Points on a hilly landscape, in no order, each with its height.
A climber steps from a point to the highest of its 2 nearest points, and stops where none of them is higher. Distance is the straight distance between rows; heights are no part of it.
<861>: [ -5  -3 -47  -5  -5 -21 -16 -18   7   2  16 -25  -2 -12  10  -7  10  -2
  -1   1 -20   0   2  15 -12   6  -1 -13 -27  -5  24   4 -32 -23   1   5]  h=5.89
<1499>: [ 10  32 -22  -2  -1  -6  -6  -6  -3   4  -9   4  -2 -16  21  22 -10  -2
   7  -6 -14 -30 -11   1 -10  12  -8  -5 -19   8  12  -7   5  32  34   5]  h=3.22
<887>: [ -3  -6 -48  -3  19 -11 -17 -16  24 -27  -2 -14 -12  18  -6   4  19   9
  40   6  -6  -2  27   9  19  16   1  23 -23 -13   8  30  21  11  11  19]  h=4.44
<607>: [ -9 -32 -18   7  10   7 -20 -20  13 -14   4  -9  -4  13  -9  -6   2  -1
  25  19   0  -5   5 -12  22  22 -12  16  -3 -43 -14  22   1   6  25  17]  h=4.42
<371>: [  4   5  -4  -5   9  19   4  24 -29   8  -2   4 -17  15  -9   9   1  17
   9   6   9  11   1   9 -13  10   6   9   7  -3  -2 -15   7   2  15   2]  h=5.26
<1230>: [  0  13  16  11  -8  10   4   9 -13   9  13   6 -21  20   0 -10   4   0
  -5 -13   9   3 -14  14 -20  -1 -11 -17  -2  -2  -7 -31 -16  14   5  -1]  h=4.22
<459>: [ 13   3   2 -20   6 -32   0  14  24 -19 -19  -1  -2  10  -5   0  14 -29
 -18  -6  -6   0   1 -19   8   3  25 -12 -13  32  -8  -9  12  44 -23   6]  h=2.11
<946>: [  5   5  11   8  -9  13   4   2   6   4  11   4 -22  10   3  -8   5   0
  15  -7  16   6  -6  -5   0  15  -3 -10   5 -24  -1  -2 -11 -28  16   4]  h=2.56
<1374>: [ 11  -9  28  18  -6  -4   5   2 -16  -3  -2   1 -13   8  15  -6   2  -5
  -7 -11   2 -11 -18   4  -2   0  -4 -25   7 -15 -16 -10 -50   0  16  -8]  h=3.06
<823>: [ 10   5 -10 -16   1   1  -2  -9  20  -1   3 -12  -8   5 -12   5   8  -4
  27   8   4  11 -13  -2   6   1   1   2   4  -6  19   3   8 -11   0  -2]  h=2.23
<740>: [  6  -2   8  26   6  16   0   0 -24   3   6  10  -9   4  -4  -7  -5  22
   1   8 -10 -13 -14  13   5  26 -11   0   0 -19   9  -4 -14  -1  25  -7]  h=3.83
<708>: [ 12   2 -12  -9   7 -10  15  -1  10 -17  -6   7 -16   2   5  10  13 -13
  26   6   8   8  19  -5  15  11   5   4 -12   7  -3  18  34   6  11  16]  h=1.96
<792>: [-18 -14 -35  15  -8   5 -25 -20  -7  13  25 -24   8 -15   1  -9   9  12
  -2   4 -25  -6   6  24  -8  -5 -12  -8 -14 -18  29  14 -26 -27  -5  -7]  h=5.20
<151>: [  1  34 -13 -16   4 -20 -19  -8  18   4   4  -9   1 -18  10  -9   5   2
 -40 -14  -8   8  -3   7 -10  -4   2   3 -16  41   6 -16   8  13 -40  12]  h=4.81
<57>: [-16 -19 -19   7  15  19 -10   5   7  -4   8  -3 -25   3  -3   8   7   8
  32  16   5  22   5   0   1   7  -1   9  25 -35 -10   2 -11 -32  28  21]  h=3.98
<39>: [-10  11  45   7   4  11   5   9  -3   2   4  34   1   0   4  -2 -20  13
 -37 -23  10  -2 -12  -9  13 -17  -2  17  27  12 -19 -16   2   9 -22  -5]  h=3.97
<264>: [  5  15  19  -5  -2 -10  11   5  -6   4  -3  -3  11 -21  16   2  -6  -6
 -26 -14  -5  -3   7  -8 -11 -30  10   2  19  20   3  11   7  10 -17 -17]  h=2.67
<864>: [ 15  27  -8 -10  -9 -18   7 -10  22  -2   6 -13   4 -16  17  -3   5 -15
   0  -7  -7  -1   3  -3  -5  -1  11  -2  -6  10  24  23   8 -14  -7  -4]  h=3.23
<760>: [  5  18   9  11   0   4 -10  19 -25  12  12  -7   8  -1  21  -1   3   5
 -29 -24 -18 -12 -12   8 -22 -11  13   0  -1  -6   7   3 -25  17   8 -24]  h=4.15
<1461>: [ 15  -1   7 -19   1 -11  18  16  23 -14 -15   3  -9   9 -10  -8  16 -28
  -5   1  14  13  18 -22  15  16  24  -5 -15  13 -11  -4  16  19 -15   2]  h=1.95
<7>: [ -2   2 -23  -4 -18  10  -1 -10  17  10  13 -15  11  -5   4   9   5 -10
  23   2 -10  27  -3   2 -15 -19  -4  -5   6 -30   9  15  -8 -38  14   0]  h=4.45
<901>: [-11  16  15  16   5  20  11  12 -20   9   0   6  20   2  -3 -11 -20  39
 -41 -15  -7 -11   0  18 -22  -5   6  12  -3  18   9 -12  -1   7 -24 -20]  h=5.38
<360>: [  5 -13  -3   8 -20  10 -16 -25 -10   8  14 -14  15  -8   1  -5  -3   2
   8  -7 -10  -7 -14   5  -3   2 -21 -13 -14 -13   5  -3 -27 -14   5  -9]  h=2.13
<1172>: [-12   8  37  11 -18  16  -1   2 -12  15  12  14  14   2   2  -8 -18  21
 -38 -30  13  -6  -8   2  -2 -31  -5  10   7   8  -7  -5 -11   2 -26 -17]  h=4.32
<779>: [  1   5 -29 -11  19   0   5   5 -29  -2 -23  -3   9  -9  -1  26 -11   9
   4   9 -10 -13  13  10 -16   8 -14  18 -10  10  -9   2  14  20  22  -8]  h=1.28
<309>: [ -2  -8   2  -2  -3   7  21   9   0   2   8   5 -35  14  -1   0   8  -2
  14   0  11   1  15   8   5  24   1 -19  -5  -7  -2   1  -3   2  12  17]  h=2.38
<1045>: [-13  16   9  -1   5   3  14  17 -13  13   0   4 -10  27  -6 -12  -2  14
  -6 -10  21  -2   6  24  -4  10  -2  -7   4  16   1 -31  12  11 -28 -12]  h=5.27
<1450>: [ 10  -6  34  27  -7  29  -6  17 -37  19  -5  19   9   2   0  -4 -13  20
 -24 -12  -8  -5 -20   3 -21  -3 -27  -1   4 -15 -26 -29 -35 -10  11 -13]  h=0.73
<1071>: [  0 -25  -5  15  -6  -5 -17 -13   8   1   4 -17  17 -13  18  12  -9  -9
  25   9 -13 -16 -14 -19   6   0   7 -12  17 -31 -14  12 -12 -12  53   4]  h=1.30
<507>: [ -2  17   0   1 -16   7 -11  -1  -3  21  20 -23   2   4   2 -19  12   2
 -16 -25   5   6  -8  10 -17  -2   7  -7  -7  -5  13  -4 -30  -6 -22 -26]  h=2.65
<269>: [ -9 -10  16 -11  15  12  18  18 -23   6 -18   3   8  -5 -12   8  -8  23
  -8   8  12   7  12   8 -11 -17   2   9  17  21 -11  -4  10  -3 -19  -6]  h=3.19
<295>: [-19 -10 -23  18   3  14  -1  -4 -17  13  19 -11  -7   0 -12 -17   4  27
  -5   3 -15 -11  26  29  -4   1 -17  -6  -8 -16  28   9 -15 -22   2 -14]  h=4.62
<9>: [  1 -19  16 -15 -27 -23   6  14  11 -17 -19   0  16   4   2 -13 -16 -20
 -13   1   2  -4  -3 -32  28 -14  26   0   2  19   8  -5   6  12 -19  -5]  h=5.78
<352>: [-22 -30  15   2   0  24   0   2 -17   7  -2  16 -11  12 -20  -4  -9  30
   8  13  19  -4   4  13  25   7 -12  13  12 -16 -10  -3   1 -17  -7   8]  h=1.78
<1001>: [-13   4  15  10 -14  12  -1   2 -18  27  13   0  30   2   7  -6 -14  18
 -38 -24  -4 -12  -3  14 -25 -14  -7   5 -12   9   2  -6 -17  -1 -28 -19]  h=4.75
<656>: [-10  -9   3  30  26  13   2   2  -8  -3   2  13 -20  18 -13 -11  -1  20
  -1  27   8 -10   3  17  15  28  -2  13   4 -35  -5   7  -5   1  22   2]  h=3.43
<831>: [ 11  -2  24   7  -9   3 -12   4  -4  13   8   8   8  -9  11  -2   9 -17
 -12 -17  -2   6 -17 -11 -24 -35  -6 -11  11 -26 -18  -8 -38 -10  13 -16]  h=2.58
<822>: [ -9  17   0  -1  13 -13  -3  -1   7  10  12  -7  -1   0  12 -16   4  11
 -47 -19  -5  -6  -9  23  -9   6  12 -10 -10  31  10 -23   0  13 -37   2]  h=4.16
<435>: [ 16  10 -18  -8   0 -21   6 -10  35 -21 -18  -6   3  -4  11  13  -1 -18
  35  -2  -1   1   6 -23  18   7  14   6  -7   2   5  29  32  -5  24  16]  h=1.80
<51>: [ -6 -11   9  -3  25   2  19  13 -10   1  -5  18  -9  23 -19   0   7  14
   5  -1  10   0  11  25   8  16 -16  -3  -2  19  -9 -15  24   1 -18   1]  h=4.77
<1096>: [  8   9  11 -11  11 -10  14   4   6  -4  -4  14 -18  19   6   7   6 -16
  -6  -3  14   1 -13 -10 -15  -6  -6  -7  -4  -3 -20 -14  -5  27  11   6]  h=1.83
<304>: [ -1  18  32  18   0  13   5  19  -3  11  13   8 -28  31   2 -10   1  -1
 -30 -38   7   1  -8  10 -18 -10  -7 -22  15  -3 -15 -27 -13  30 -14  -5]  h=3.89
<281>: [-15  -7 -23   7  21   2   3  -1 -20  -2   5   3  -4   1  -7  -7   0  30
 -16  15 -20 -20  20  27  -5  19 -12   7 -15  10  21   0  19  12  -4   6]  h=0.92
<1314>: [ 19   4  13 -15   8 -26   3  17  20 -24 -14  23  -7   0  -3  15  18 -23
  11  -7   3  12   2 -13  17  -3  18  -4  -7  39 -12   0  27  40 -11  13]  h=2.28
<977>: [  4  38  -2 -14   2 -14  -9  -5  23  -2   0  -4   7 -17  10   8   4 -17
 -28 -17 -15  12   4  -6  -7 -20   2   4   4  47   1 -11  28  31 -40   1]  h=4.20
<635>: [-21  -5   9   3  -2  25  11  -7 -12  17  10   5  11   2 -20 -11 -12  21
 -13   3  15 -12   0  14   5  10 -12   1   1   5   7  -7   8  -5 -27 -18]  h=3.70
<433>: [ 12   0  -3  -2  -6  -7  -7 -13  -6   8   7  -5   9 -12  15   1  -8 -10
  -2  -1 -11 -25 -13  -4  -8   6 -18 -14 -13  -9   0   1 -15   9  24  -9]  h=1.90
<689>: [-10   2 -36   4  18  18  -5  -3 -24   2  -2  -5   0   0  -9   5  -7  19
  -6  18 -19  -9  12  16 -16  14 -19  14 -15  -6   8  -2   2  11  17  -5]  h=1.10
<1046>: [ -2 -10  31   8 -21  -2  -5   1  -4  12  13   2  24  -9  15 -13  -2  -4
 -14 -17   3   0 -21 -10   5 -16  17  -4   6 -15   4  16 -28 -21  -1 -13]  h=2.59
<510>: [ 15  -3   9   3  -9  23 -20  -1 -23   7  -6  -1  -7  -7   4  16  -7   8
  18   5  -7   2 -25  -9  -8  10 -16   4   8 -23 -16 -13 -17  -8  34   5]  h=0.97
<33>: [ 11   2   3  -8   3 -10   8   3  -7   1  -9   3  -7 -11  11  14  -8  -9
   9   2   3 -11  -8 -14  -6   6  -4   2   8 -10 -11   4 -11   1  26  -6]  h=1.67
<1150>: [ -6 -32  -5   1  13  -3  -3  -2 -13  -7  -9   7 -11   3   1   6  -4  -2
  17  21   6 -10  -4  -5  14  18 -10  10   5 -34 -22  11 -13  -2  26  12]  h=4.06
<879>: [ -2   5 -15  22  10  31  -6  -2 -16  17   9 -10  -6  13  -9 -13  13   9
   6  12   7   6   0  16 -15  22  -9  -6  -2 -38  -5  -9 -21 -10  27 -17]  h=2.98
<617>: [  0  -3  27  -2  21 -11  19  17   8 -12  -2  28 -17  27  -5   2   8 -12
  -9 -12  15   4  -7  -1   4   5   8  -8  -3  13 -32 -19   8  40 -12  19]  h=1.98
<1256>: [  8   9  37   1   0   1   8  13   7  -1   4  15 -21   8   7  -7   5  -5
 -23 -24  10   6 -16  -3  -1 -21   6 -10  26   0  -7 -10  -9  17 -10  -2]  h=3.59
<800>: [ -5 -23  -8   3 -16  27 -18 -23 -14   7   2 -14   4  -1 -16   0 -13  19
  15  16  -2  -5  -7   1   8  14 -20   8  -3 -21  -6   3 -13  -9   8  -9]  h=2.33
<1124>: [  0 -14  23  17  12   5   7   9 -12   9  -9  17  -7 -11  10   4  -4   6
 -14   6  -2 -14 -10   3   0  25   0  -3  23 -33 -20   3 -30 -22  29  -2]  h=3.08
<386>: [ 12  -1  27  -4   1 -17  11   7  26   1 -10  32 -21  -4   7  14  -2 -25
   4  -1  11 -17  -4 -26   6  22   8 -19   3  -9 -28   0 -10  18  24  23]  h=3.74
<529>: [ -7  -1  -9   4   8 -12  10  -5 -14  -5   5   0   1  -2   1  -2  -5  20
  -6  -1 -17 -12  -3  23 -17  -8 -19  -5 -13  25  28 -19  -1  -5 -17   7]  h=0.54
<1426>: [ 11 -26   3   7  -7 -23   2  -3  17 -10  -7 -10  -2   4  11   2  -4 -17
  20   7  -4 -14 -10 -25   9  11  12 -14   5 -20  -5  12 -12   2  34  11]  h=1.46
<97>: [ -2  -1 -14   4  -3  25 -10   2   8  13  10   1  -7 -10   2  16   8   6
  27  10  -7  25  -8   2 -13  -2  -7   1  23 -35   3   4  -5 -44  29  13]  h=4.18
<821>: [ 11  22  21  -6  -1  -7  -6   4   4 -19  -6  -4   8 -14  -1   4   3 -25
 -19 -11  -5  23  20  -6   8 -14   4  -1   3  66  -9  -7  41  25 -47   3]  h=3.72
<945>: [  3  -6  15  -8   9   8  -2  15 -19 -10 -15  15  16  -8 -21  14  13   3
  17   5  10  24  19  19  15 -10   0  17  -1  48 -14   4  42   5 -40   1]  h=3.60
<1009>: [  6  13  27  -3   1 -29   6   3  11 -11 -11   7  16 -21  16   0  -6 -25
 -27 -21  -6  -9  16 -23   7 -37  10  -9  19  46  -3  -2  21  17 -26 -10]  h=2.55
<254>: [ -9 -13 -12 -13 -20 -13  -4 -18  21  -1  -6  -8  31 -11 -13   0 -12  -4
  14  19   3   4 -14 -17   4 -27  12  11  -4   4   9  14   5  -7 -12   2]  h=3.30
<1427>: [  3   5  25  -2   3   8  10   7 -12   4  -6  24   2 -10 -10   8 -12  21
  -2   0   5  -5 -11  -1   7   0 -12  14  20   9  13  -1  -2 -16  -7 -11]  h=2.99
<13>: [ 10  20  -1 -11 -18 -10   2   4  16   5  16 -23  -3  -4  10 -15   8 -10
 -20 -23  -2   7  -1  -1   0   3  18 -12  -4  13  25   8 -10  -7 -23 -10]  h=2.91
<1076>: [  6 -16  -5  19 -12  35 -26  -1 -20  11  11 -13   2 -13   7  10  -9  12
  18   7  -6  14 -12  -2  -8   8  -4  -1  13 -32 -19  -1 -31 -36  32  -7]  h=1.08
<390>: [  8  -4 -22  -5  10 -30   3  -8  15 -27  -6 -21  -9 -10   1  -7  13 -10
   8  10  -8  -6  26   2  17  13  18  -3 -15  26  21  20  17  -4 -11  16]  h=4.21
<1072>: [ -4  -7   0  15  11   7  14  15 -25  -1   0   7  -3  19  -8  -6 -10  25
  -6   1  -7 -10  -3  21 -17  -3 -22  -6  -2   8   7 -28  -8   1   1   1]  h=0.48
<1456>: [  6  -8  36   7 -14   0   1   4   6  -2   6   7  -9  19   7 -21   7 -13
 -22 -16   8  -4 -19  -1  13  -1   7 -25  10  -7  -5 -14 -38   4  -7  -9]  h=3.33
<1395>: [ -2  12  27  11  -5  -8  -1  10 -11   7  20  -1   2   6  26 -13  -8   0
 -36 -28  -8 -14 -19   8  -6 -10   5 -12   0   9  -2  -8 -16  28 -12 -12]  h=3.69
<1418>: [ 12  19  23 -12  -9  -7   5   8  21 -18  -6  10  -6  -1  -3  -5   2 -26
 -23 -19  -4  15  13 -24  25 -10  12  -6  10  37  -2  -4  23  31 -36  -4]  h=3.35
<365>: [  8  -1  -4  -7   2 -25   5 -13  14 -13 -13  -9  16 -23   9   1  -5 -18
   1  10   0 -12  14 -16  11  -6  16   0  -2  21  11  19  24  -4  -6   2]  h=3.68
<645>: [  4 -24  20  -8   4 -28  18  14  13 -16 -25  20  -2   5   3   3   3 -22
  -2   8   5  -7   0 -25  20  14  11  -8   0   1 -26   4   4  19   8  17]  h=4.17
<179>: [ 15   8 -10  -6  -6 -26  -1 -11  38 -12 -12  -2   7  -3   7   9  -2 -25
  20   1  -4 -15  -6 -33   2   5  13 -10  -3 -11   9  15   1  -6  28   2]  h=1.63
<1034>: [ -1  16  -3 -16 -19  -9  -3 -22  14   3   7   7  22 -11  -5   8 -17 -15
   1   1   0   8 -12 -14   9 -19 -10  16  -8  22   6  -9  17   8 -26  -2]  h=2.85
<1457>: [ -6 -13 -18  10  13   7  -2  -9 -13  -9   6  -2 -15  -4 -11  -1  -3  17
   7   9 -19 -19  24   8   5   7 -31   3   4 -24  20  18 -12 -14  20  -6]  h=4.07
<1248>: [ 12  15  -4   1   1  -3   1  -3  -4   2  -2  -2  -5   7  17  -1   7 -21
 -13 -13   1   0 -19  -6 -29 -13  -5 -16 -11 -17 -15 -11 -31  24  19  -6]  h=1.66
<930>: [ 11   6  11  13  -8  21 -14   0 -30  18   8  -4  14  -8   3   2 -11  11
  -3  -3  -7  -4 -20  -3 -18   5 -15   5  -1 -17 -17 -14 -29   3  18 -17]  h=0.85
<834>: [-16 -14 -27   9  13  -3  -2 -11   3 -12  10 -18  -5  11  -9 -18   7  16
  11  20  17   7  31  12  20   6  15  16 -11  -2  14  20  23  -4 -10  10]  h=3.37
<1489>: [ -1  -5   5   3 -16  -2   0  -9   1  17   7  -5  24 -25   5   6  -6  -1
   3  -3  -2  -4  -5 -11 -11 -26  -2   8   6 -21   6  20 -24 -29  10 -17]  h=2.40
<820>: [-12  -8  -9  -8   2   8  -2 -14  -6   4   0  -6   6   4  -8   6  -5   8
   9  12  11  -6 -13   0   7  15  -7  20 -10 -10  -3   4   9   9   0  -5]  h=2.54
<920>: [ -3  -8 -44 -11   2 -14 -13 -20  31 -24  -8 -19  10   5  -2   6   6  -6
  29   9  -8   5  18  -6  19   3   4  23 -20   3  12  29  33  -4   4  20]  h=4.19
<1155>: [  5  18   5  10   6  12   8  18 -29  13  -2   2  16 -12   5  -3 -10  23
 -31 -13 -18  -8  -2  10 -31  -4   8   9   5   7  14   1  -4   2   6 -25]  h=4.69
<602>: [ -7 -16 -12 -11  -5   3  11 -13  30  -5  -7   0   5  -4 -21  -8   0  -7
  19  20  22  22  23 -19  14  -2  13  22   0 -12  -5  19  23 -30 -15  12]  h=4.78
<361>: [-11  -6  15  -3  23  -3  15  11   1 -17  -6  16   2  14 -10   7  10  -1
   4 -12   9   7  25  21  16   7 -11  -7 -16  47 -11 -21  40   8 -35  12]  h=4.38
<1010>: [ 16  25  16 -16   1  -9   2  -4  17 -11 -10   8   6 -20   1   6   5 -25
  -5  -2   7  19   8 -21   6 -11  10   6   7  27  -9  14  33  16 -21  -4]  h=3.07
<1224>: [ 11  -4   6 -21 -22 -21  -2  11  24  -9 -18  -7  16  -4  -7   0 -10 -29
   8   9  -1  14  -5 -44  14 -21  26  13  11   7   3   7  12  -1 -10   2]  h=6.56
<276>: [ 17  34   5  -2 -10 -21  -4  -8  14   6   3   8  -3 -15  24  15  -3 -13
   5 -19  -9 -22 -13 -14  -3  -2   4  -8  -5  12   8  -1   5  28  18   1]  h=2.80
<320>: [  0  -9  17 -11 -26 -16  12  17  11 -12  -3  -2   0  25   4 -27  -4 -22
 -26  -6   5   6   2 -16  16  -2  19 -20 -12  10   6 -23   1  10 -21   4]  h=5.12
<93>: [  4  -5  11   4 -12  13  -2   2 -15  21   9  11   7 -17   0  14   1   2
   4 -11  -6  10  -8   3 -21 -17 -17  -7  10 -22  -6   1 -29 -36  16 -11]  h=2.42
<764>: [ 12   2   3 -16   9 -15  -9   6  -8 -23 -17  -3   8  -6  -7  13  13  -6
  12  -2  -2  10  17  17  18  -3   9   4 -11  63  -4   2  34  13 -41   2]  h=3.87
<21>: [  5  21 -24   2  -9  -7 -10  -9  -1  10  20  -8  -3  -9  15  -4  13   4
  -4 -15 -16  -1  -7  19 -21  -1 -13 -10 -23   2  27  -4 -16  -9   5   6]  h=5.19
<953>: [  8   3   2 -16  22 -11  11   8   8 -10  -7  16  -6  17  -7  11  17 -14
   9  -8   6   6   2   3  -8   2  -3  -7 -18  31 -15 -13  21  44 -13  19]  h=2.12
<739>: [ -7   9 -40  -4  -2  10   0 -21  29  -4   9 -17   7   0   4   4  -3  -9
  17  11  -6  17  16   0  -8 -17 -10   4  -2 -30  18  26  15 -34  13  13]  h=4.76
<1487>: [ 12  21 -19   8   6   5  -5   9 -20   8 -10   8   7 -17  15  24  -7   2
   6  -1 -27 -25  -5   5 -26   4 -12  -8  -4  -5  12  -1  -5  13  53   1]  h=3.77
<251>: [-17  -7 -15  29  17  29  -9 -12   0   9  14  -6 -10  18 -13 -19   4  15
  11  20  11   3   5   7   3  25  -5  11   4 -55  -9   1  -8 -19  28   2]  h=3.18
<451>: [ -4 -21   8 -18  13  -2  11  17 -19  -6 -26  13  10  -2 -14  20   2   6
  10   6  11   9  17   7   4  -8  -1  16   5  28 -24  10  25   4 -19   3]  h=3.40
<201>: [ -8 -12 -30  -3 -27 -20 -16 -25  22  -3   3 -32  32 -16   3  -2 -18  -4
  17  12 -13  -8  -9 -23  -1 -15   9   7  -8  -4  16  20 -12 -16   3   2]  h=3.55
<147>: [  3 -11  -1 -16  10 -24  11   4  -6 -23 -18 -11   2   8  -4  -7   8  -8
  -2   2  12  -1  16   7  17   3  12  -1  -8  41   2   5  12   7 -31  -1]  h=4.24
<423>: [-10  -1  -2   2  13   1   2 -15  -1  -2  14  -2   5  -4  -4 -12  -2   7
 -13  14   4 -12  -5  12  16  15   6   7 -16   5  11   8  20  11 -14   0]  h=2.79
<362>: [-28  -3  -3   0  -6  14  11 -16   7  12  14   4   7  -6 -26 -11  -5  15
  -5  11  12  -1  21  14  19   1  -8   6  -6  17  17  -1  27  -9 -36  -2]  h=4.09
<528>: [ -3 -15 -24  -4  17  -6 -16 -14  17 -14  -5   1   2  12  -6   4  11   1
  28  11   2  -9   2  -4  27  22  -6  22 -23 -21  -4  24  19  19  14  12]  h=4.72
<794>: [ 13  11 -19 -15 -20 -14   0   2  39 -16 -15 -24  15   6  -8  -6   3 -23
  15   9   0  27   6 -28   1 -14  22  11  -8   8  14   8  22 -11 -10   8]  h=5.76
<11>: [  6  14  -3  16  -4  25 -16   0 -14  20  12 -22   3  12  -7 -17  19  -1
   0 -13   9  11  -8  17 -20   2   2 -13  -2 -23  -3 -16 -37 -13   5 -33]  h=2.76
<462>: [  0   3 -10  -4  13   1   9  17 -29   4 -24   1   4 -20   6  22 -16   8
   9   9 -13 -12   9  -8 -17  -4  -7  12  16  -3  -2   7  -2  -4  36 -19]  h=1.47
<928>: [  0  23 -16 -16   2   9  -3  -5   6   5   1  -8  -6   5 -11   7  14   1
  12   5   9  17  -1  12  -8  -1  -5   9  -5  15  13 -14  21   6 -18  -3]  h=2.41
<156>: [  1 -18 -12 -12   4 -16  10   1   4 -20 -10 -18  -4   4   0 -11   9  -2
   1  14  -2  -6   7  -1  17  14  20  -9  -4   7  18  16  -1  -2 -10  -3]  h=4.73
<89>: [-19 -37  19   9   3  20   1   3 -34   2  -9   9 -15  19  -9 -10 -11  17
  -3  17   7  -7  -2  22  20  24 -15  -6  10 -24 -26 -12 -23 -12   5   2]  h=1.65
<606>: [ -3  -1 -13 -18 -10 -13  -3 -15  16  -5 -15   1  26  -9 -19  10  -5 -10
  12  19   6  13   8 -16  15 -17   7  25 -13  27   2  16  28   3 -30   5]  h=3.09
<1058>: [-15 -11 -24  10   4   3  -3 -18   3   0  20 -23   6  -1  -2 -18   3  14
   1  19  -1  -3   0  10   8   5  13   7  -6 -16  22  15   2  -8  -3   2]  h=3.11
<1051>: [ -3   2 -51 -13 -17 -15 -12 -28  33 -11 -11 -34  25 -12   3   2 -13  -6
  13  14 -12   6   8 -14   0  -6  12  16 -15   4  15  26  12 -20  -6  16]  h=3.86
<471>: [-14 -21 -27  -1  20  -3  -5  -8  -1 -16   1  -9  -5   1   1   6  11   4
  16  24  -1   6  27   4  10  -5   4  18   1 -11   5  28  23   4   8  15]  h=3.58
<1086>: [ -5  16  10   9  -5 -15  -7   3   5   1  21  -6 -10  17  15 -24   9  -6
 -41 -35  -6  -8 -12  11 -13  -9  11 -21 -10  18   8 -25 -15  25 -30   1]  h=3.71
<1260>: [  8 -10   0  18  -6  15 -26  -4  -3  16   1 -18  19 -24  17  16 -11   1
  23  -7 -13  -4 -16 -16 -10  -1   4  -2  17 -35 -17  12 -31 -35  46 -10]  h=1.17
<1329>: [ -7 -36   1   4   4  -2  -9   7   7  -9  -3   2 -25  -2   9   7  -1   1
  18  17   2   4   0 -12   8  20   2   0  23 -33 -25  10 -21 -33  29  21]  h=3.73
<1298>: [  0 -16  31   4  -2   2   3   5   6   9   1  14   6 -19  15  -2  -1  -6
 -18  -2  10  -7 -20 -16   2   2  14   0  21 -24 -11  14 -19 -29  16  -2]  h=2.78
<137>: [  3 -13  41  15  -5  -4 -12   4 -13   9  -8  19   8  -9  21  -1  -6  -4
 -21 -17   2 -17 -27  -7  -6 -21  -8 -16  20 -15 -32 -18 -42  -6  13  -9]  h=2.77
<1436>: [ 11  18  26 -11  -8 -27  -5  -1  18   0 -23  13  20 -26   6  17  -7 -31
  -6  -3   0   2  15 -27  15 -38  11   9  29  39 -15   7  33  17 -17  -9]  h=2.82
<807>: [  4  11 -13  -9   5  -8  17  -6   2  -8   2   1 -16   9   7   3   3  -8
   2  -2   1  -7   9   6   2  18  -2 -11 -19  11   1   2  11  19   4  10]  h=2.16
<984>: [-19 -12  -8  -5   0  11   5 -14  13   0   0  14  11  -3 -34  -3   7   6
  15  18  23  17  27   4  28  -3  -2  20  -5   6  -1  14  39 -16 -35   3]  h=4.46
<652>: [  8  11  26   7 -12  19  -5   3  -4  13  10  14  -7  -1  -9  -6  -4  12
   4 -11  16   4 -20   0  -1  -5  -7   6  15 -14   8 -12 -17 -22  -2 -14]  h=2.75
<262>: [-17  14   3   1  -5  17   0  13 -18  23   4  -5 -17  26  -8 -10   7   9
  11  -1  32  11   0  12  -2   5   5  -3  16  -6  -2 -27   6  -2  -7  -8]  h=5.77
<811>: [ 19  12 -12  16  -1  19  -6  10 -22   8   8  11  -4  -7  -4  10  -2  13
   9   0 -25  -5  -8  14 -21  16  -9  -8  -6 -18  18  -6  -9   0  40  -5]  h=4.35
<308>: [-16 -19 -36  -2  24   8  -5   2   9 -15   2  -6  -9   1   0  15   2  11
  34  24  -5  21  16  -6  10  -9   7  24  18 -29  -2  27  10 -19  28  17]  h=3.79
<377>: [ -1 -14  24   6   5   8   7  16 -35  -3  -8  21  -5   9   4   5 -15  23
   2   2  -1  -9 -23   9  -8  -4 -22  -3   9   2 -11 -27 -16  -2  14   5]  h=0.59
<310>: [  7  22  -8   8 -12  32  -5  21 -29  17   8   8 -15  11  -7   4   3  16
   6  -4  -7  20  -1  11 -27  11   1  -6   5 -16  10 -16  -8  -8  31  -8]  h=4.82
<149>: [  1 -20  20 -11  -8 -17  14  15  10 -13 -13  14  -8  23  -5 -16   2 -29
 -15   2  12   2 -12 -23  11  -1  11 -16  -2  -9 -21 -18 -14  15  -3  12]  h=4.61
<638>: [  8  10 -16  -8  -6 -12   3  -1  14 -12   0 -14 -13  19   9  -6  12 -30
   0  -4   6   8  -7 -20 -17   4  11 -19 -17 -14  -6 -13 -28  20  11   2]  h=1.54
<898>: [  7 -15  14  16   8   3  -6   4   6   2  -7   7 -22 -10   6  10   5  -8
   5  19   1  -4 -22  -9  -4  22   8 -13  20 -38 -34  -1 -35 -13  37  14]  h=3.42
<6>: [ -2  21  -9  -4 -11  -2   3  -2   2  15  25   0  -6  11   4  -8   9  -5
  -6 -17   2   9  -9  13 -17  -9 -14 -16 -13  11  16 -28   2   8 -12   7]  h=4.64
<1368>: [  2  36  -8 -19 -19  11  -6 -13  23  18   6  -5   9  -4 -11   2  -5  -4
   2  -2   7  16  -6  -1 -10 -16  -3  11  -3  10  17  -1  14  -4 -29 -10]  h=2.61
<969>: [  5  16  18 -11   2  11  13  17 -12   0  -8  -4  -1   2   2   3   1   5
 -15 -10   7  15   5   5 -20 -18   5   8  19  21  -5  -6  20  14 -24 -10]  h=2.95
<1084>: [-13 -20  -4   8   4  14   2   2 -16  11  12   4 -26  22 -19 -11  11  19
  16  12   6  -5  17  24  18  15 -17 -11  13 -20   7  -8   6 -16   3   6]  h=1.91
<1291>: [-12  -3   3   9  -1  20  10  -5 -13   8   1  12   6 -16 -19   4 -19  35
  -2  16  -2 -10  11   6  10   0 -12  21   2  -3  15  15   6 -15  -6  -6]  h=3.31
<280>: [ 13  25   9  -6   5 -24   8   1  17 -10  -4  23 -12  -8  12  26   2 -18
  15  -7  -4 -12  -2 -11   6   7  13 -12 -14  29  -8  -3  18  46   9  15]  h=2.49
<1160>: [  2   4 -24 -10  -9   0   9 -10  29  -7  -6 -19  18  -3  -2   3  -3 -16
  18  21   7  26  14 -12  -3 -16  17  10   5  -7   7  29  26 -28   1   8]  h=5.18
<168>: [ -4 -17  -1 -11  -3   7   7  -1  -1   7   9  -1 -13   7 -20  -2   9   2
  16   9   7   9   5  14  17   2 -13  -8  13  -3  17   0   6 -21 -13  -1]  h=2.06
<924>: [-12 -12 -14   7  28 -15   1   0 -12 -11   1  -3  -3  -4   5  -9   1  31
 -18   6 -21 -16  15  32  -2  11 -11 -11 -16  42  19 -10  16   8 -28  23]  h=0.72

Where does a climber stop that starts at each point below?
<1084> => <528>
<1489> => <528>
<93> => <861>
<11> => <262>
<179> => <1224>
<1072> => <1224>

Call two points neighbours if one is among the 2 nearest of the other. Go from one point of each pair to the other, from neighbour to neighbour, staying as high as possible. Name the lowest point that can't be avoided.
<262>, <861> => <1009>
<901>, <151> => <1395>
<528>, <901> => <1489>
<901>, <861> => <1256>
<1224>, <528> => <1329>
